A landscape with many valleys, sampled at points; each row gives a point and its height.
A ball rolls from a point to whichever of its 2 nearest points has the largest drop for the distance, and stops where none of them is lower. Distance is the straight distance between rows; heights are no part of it.
q628: [ 26  20 -10 -20  14  -6  15  -8  34  32 -18   9  -2 -16  -9 -12  -1  21
  -7   8 -15  18 -12]  height 78.9
q574: [ -8   6   5 -15  14  -5 -43   3  -8  -4   9  14  -7  -2 -19   3 -12   3
  -3 -55  -7 -14  -2]  height 31.9
q645: [  0 -30   7   8  21   0 -19  -6 -14 -10 -17  -3 -30 -13  13   0  15   2
  24 -10   9  -8   6]  height 37.3
q710: [ -5  -5 -11   8 -11  17  10  31  17   2   9  -3  15  -2  10  17  -3  15
 -27   7   5  19 -34]  height 77.7
q649: [  6 -11  11  24 -14   6  24  11 -12 -29  -5  11  12  22  16   9   8   5
  -4  -4   7 -11  21]  height 60.4
q855: [-24 -15  13  17   0 -12   7 -30  -9  23  -4 -28  -6   5  13   4   2 -14
  17  19  28  19   2]  height 35.6
q546: [  2  -3   5  -1   6  -6  22   5   0  16  -7  -8 -11   9   2  -9   8  13
  -5  33   7   0  -9]  height 65.6
q121: [-23  19 -13  -3 -16  15 -20   9   0   6  31 -13  16 -15 -24  13 -16  -7
 -14  -5   3  19 -15]  height 48.7
q920: [-14  -9  -3  11   2   1 -34  -8 -18   0   4   1 -29  10 -10 -17 -10 -11
  17 -10   1 -22   7]  height 47.0
q530: [-20   3 -12   4  -4   5  15  11   9  14   9 -22   7  -8   9   2  -4  -2
 -17  29  13  19 -41]  height 75.2
q348: [  1 -16 -19  14   2  -2   3  -2   3  -9 -15  -9   9  -5  24  -1  12 -13
  30   9  -3   1  -7]  height 40.5
q719: [ 10   0   6   7 -13  13  21  25   2 -48   6  13  23   5  15  19   2   5
 -14 -20  -9  -5   8]  height 58.2
q550: [ 12  22   1  -9   1  -3  29 -19  21  27  -4  -2   9  10  -4 -29 -10  11
 -10  31   5  15  -8]  height 58.8
q73: [ 13  22  -3  -4   3  -5  -7  10   5   3  -8  17  -5  11 -19 -25  -5   5
  -5   4  -8 -16  18]  height 32.5
q611: [ 32  14  -1  -4  31 -12  11  -6  16  24 -39   2  -7  -8 -15 -18   2  21
   0   2 -12   7  14]  height 71.9
q618: [ 15 -22  20  16  -5   2  28  -6 -22 -13 -18  -3   0  23  10   8   5   6
   6  13  12 -22  30]  height 64.3
q78: [ 40  17  15 -19   2   1  14 -12  10  17   0   8  -2   5 -26  -1 -20  24
  -7  -3  -6  12  17]  height 77.1
q208: [  5  19  11 -26   3 -14  20 -23  12  47   8  -7  -4  18 -15 -27 -25   2
 -12  28   9   3 -18]  height 41.6
q789: [ -6  -1  -4   3   2  -1  25  -2  11  18  13 -20  -4   9  10 -21   4   4
  -1  37  18   9 -34]  height 71.5
q81: [-14 -37  21  46   0   8  15   9 -23 -31   0  14  13   8  36  27  43   8
  -5  -6   7 -26  26]  height 71.4
q875: [-21 -21  13   0  -6   1 -10 -22 -19  -2  -3  -8 -23  -5  24  26  20  -8
   2  19  16   6  17]  height 25.0
q7: [  9  12 -11  -3  -3  14   5  19  26  11  12  -2   9 -10 -12   5 -11  22
 -18 -10  -6  28 -29]  height 79.2
q592: [ 16  -2  -5 -17  -9  -8   5 -18  12  22   0  -6  -3   1   0  -4 -22 -10
  20   4  -1  15 -17]  height 62.5
q417: [  7  13 -15 -17   2  -6   5  -3  26  39   3  -4  -3  -3 -10  -8 -10  17
 -10   3  -6  14 -31]  height 82.4
q43: [  0   8 -12  13  11  -2 -27  -2  -1  12   5 -12 -24   1 -23 -30 -12  -5
  18   0  -2 -12  -8]  height 43.7
q102: [ 26   8   5 -10   4 -15  13 -31   4  27  -1 -16 -14 -15 -17 -12 -27  -4
  32  11   2  21  -1]  height 68.5
q210: [  0   4  -7 -18   6   3 -30  17   4  -2  16  15 -14  11 -23 -12 -15  10
 -11 -35 -18 -25 -19]  height 36.5
q750: [  7  30  -6 -20 -10  -5   5   7  11   5  -4   7  34 -15 -22   5  -3  -6
 -12   4  -8  15  12]  height 59.0
q664: [ 17  -2  21 -24   2  -4  -6  -5   2  21  -6   5 -20   6 -22   5 -24  17
  -2 -22   1   0   8]  height 80.4
q607: [-11 -23   1  33  17 -15  -6 -18 -18  22  -7 -21 -26  -4   9 -11   4 -11
  36  21  22   5   0]  height 15.7
q701: [-10 -27   8  33 -16  16  34  19 -20 -41   7   5  27   4  33  38  25   3
 -18   3   0 -16  12]  height 72.0
q736: [ 32  11  15 -14  -4  -2  38 -11  14  11 -12  -3   6  10  -4  -1  -3  17
 -11  16  -1  10  11]  height 71.0
q589: [ -7   2 -12  11 -16   8   1  24  -1 -28   3  25  14  10   8  -7   4  -8
 -17   1 -12 -20   5]  height 35.8
q433: [  6  -9   3 -12  20   0 -17  12  -5 -33 -11   9 -16  -7  12  -2  13   0
  11 -22  -7 -15   8]  height 43.5
q652: [ 11  -5  25 -16   1  -2  -1   5 -15  -5 -17   4 -21  10  -2  14  -9  12
  -4  -6   1  -6  20]  height 83.4
q139: [ -1   9   3  -1 -14   7  31   7   6  -3   2   4  12  17   7  -4   1   1
 -20  22   2  -4   0]  height 56.7
q627: [ 16  16  -6 -11  23 -18   0  13  16   3 -26   1   1 -13 -14  -4  15   4
   3  -9 -14  10  14]  height 66.2
q636: [-18 -26  13   9  10   5 -17 -16 -22 -47  -7   8  -4 -10  36  24  34 -13
  -1 -28   4 -21  25]  height 37.9
q983: [-29 -29  14   2   1   3 -30 -12 -13 -23  -2   4 -17 -10  32  32  25  -5
  -7  -8   7  -9  18]  height 43.6
q68: [ -2  22  -1 -17  -9   3 -21  12   0  -2  20  11  13 -10 -26  11  -8  -2
 -12 -15  -9  10   1]  height 52.0
q238: [-12 -14  -6  28  13  12  -7  14 -11 -48   1   7  14  -7  20  -2  29  -9
  15 -10  -1 -16  11]  height 31.7
q558: [ 17  27   5 -27 -13 -10  13 -16  12  31   1   9  36  -5 -21   7 -14  -6
   5  -1  -1  17  17]  height 66.9
q899: [-12 -10 -13  -8  -7  -8 -33 -13  -1  -2   0  -3  -3 -10  -4   4  -8 -24
  26 -22  -8   6  -1]  height 36.2
q124: [ 10  23 -17   0  -7  15   2  19  17 -23   6  32  19  -1  -5 -25  -1   6
 -27   3 -29 -17   6]  height 29.7
q514: [-10 -13  -6   4 -19  17  -3  19  -2 -10  11  16   1  16  11  -6  -8   3
 -16  10   0 -23 -22]  height 40.9
q198: [ -8  -3  -1  -6 -17  -1  10 -16   8  31   4 -18  19   7   7  13 -18 -18
  14   1   7  28 -19]  height 55.5
q63: [-17  -8   0  11  -9 -10  -4 -23  -1  28 -15 -18   3  -1   2  21   3 -15
  16  -9  10  23   2]  height 47.7
q577: [-15  -3   1  -4 -13   9  -9  12  -8 -22  17  -4  -8  -1   3  25   1   2
 -19  -1  -1   9   0]  height 88.0
q688: [-13   0 -17   3  -3  -8   1 -14   1  38  28 -25 -22   9  -6 -24 -18  -8
   6  16   7   0 -38]  height 32.6
q565: [ -4  16 -12  -8 -20  18  -1   7  10  -1  42 -12   0  -2 -26  -3 -20   6
 -18  11   5  10 -25]  height 45.3
q668: [ 19  12  -7  -1 -16  14  14  14  17 -28  -3  13  35  -4   2   3  -1   4
  -9 -18 -16   7   8]  height 56.0
q284: [ 11  25   0 -21   0 -12  18 -22  18  42  14 -12  25  -8 -21   1 -15   2
   2  14   2  31 -11]  height 74.2
q54: [-23 -24   9  38  -2   0   2   3 -18 -10 -16  11   7  11  26  12  36  -6
  -4   4  11 -20  30]  height 70.3
q322: [ -2  -9  -3  -6  14  -3   2  13  -8 -26 -23   3  -4  -3  25  15  32  -3
   5   2 -10 -14  14]  height 49.9
q159: [ 15   3 -15   5  -5   5  10   6  18 -10  -8   3  14  -4   5  -8   6  -5
  10   2 -14  12  -4]  height 50.3
q857: [ 18  29 -15 -13  -5   7 -14   9  10  -1  12  33   9   5 -24 -24 -11   7
 -17 -15 -23 -17   4]  height 20.7
q998: [ -2   0  -3  -7   1 -17 -31 -26 -20  17  -8 -10 -20 -16 -11  -4 -19 -22
  29  -1   3   3   7]  height 45.4
q672: [ 20  24  -8  -7   7 -20  18 -36  21  39   8 -16   2 -17 -15 -22 -16  -1
  18  14  -1  35 -22]  height 74.1
q40: [ -9  -9   1   1  -5 -11 -11 -18 -18  13 -15  -9 -18  10  -2 -16 -11 -19
  18  17   8 -14  11]  height 52.9
q184: [ -6   9 -10 -15 -24  15   7  24   1  -9   9  11  18   2   5   8  -7  -3
 -36  24  -5  -6 -16]  height 48.1
q25: [ -9  11  -1  -6  10 -23   8 -23   1  56   2 -25 -13   5  -8 -18 -22  -8
   3  16   9   3 -29]  height 20.6
q467: [-16  -4  -1 -16  -4  -4 -37   0 -16 -10   3   7 -15  -4   0  19   0  -9
   4 -31  -3  -4  11]  height 25.2
q599: [  5   7  13 -15  -2   2   5  20   2 -15  12   9 -16   3  -5  12   0  18
 -20   1  -3  -3   6]  height 86.2
q965: [-13   8  17 -10  11   5 -20  24 -10 -35  16   8  -6  -8  -1  22   4   4
 -19 -31  -5  -1   6]  height 89.0
q805: [-12  16   2 -14  13   6 -15  29   0 -42  15  21  25 -17  -6  16  -4   5
 -25 -47 -18   2  -6]  height 89.5
q810: [ -1  12  -5 -14   8  -6   5  19   6  -6 -23  -6   4 -15   4  16  21  -2
 -11  10  -7   3   0]  height 58.7
q540: [-19 -12   1  37  10  -2 -16  -1 -15  -1  -6  -7  -6   3   5  -9  21 -14
  23  10  18  -4  13]  height 20.8
q55: [  9 -21  -2  24  18  -7   4  -5  -4   8 -24 -15 -21 -13   9 -12   7  -4
  38   5   8   4  -4]  height 29.3
q472: [ -2   4  -6 -20 -16   7   2 -10   6  21  35 -21 -10  11 -11  -8 -20  -1
   0  14   2   2 -34]  height 39.9
q333: [ 15  12  -3  10  23  -3 -14   6   5  -5  -4   7 -22  -2 -28 -40  -6  12
   9  -7  -2 -10  11]  height 39.7
q334: [ -4 -28   6  21  18   8  -7  -5 -22 -58  -9   6  19  -2  30  11  37 -10
  14 -40  -6 -31  23]  height 34.6
q967: [-19 -18  -7  29  -7  15 -16  10 -14 -25  15   4   3   1   8  -2  14 -11
   9   1  10  -7   6]  height 28.0
q101: [ -4 -44  19  31   0   7  10  -7 -25  -6 -25   2   0  18  30  10  19   0
  13   0  16 -30  29]  height 68.2

Call two points neighbours if one is among the 2 nearest of the other. Go from one point of each pair to the other, from neighbour to neighbour, staying as low as possible. Name the highest point that can't be avoided.
q857 and q875 => q417
q25 and q607 => q284
q467 and q857 => q210
q607 and q875 => q855

For each start below, name the point where the ball stops.
q530 => q857
q965 => q25
q284 => q25
q54 => q607
q805 => q25
q628 => q607
q701 => q607
q672 => q607
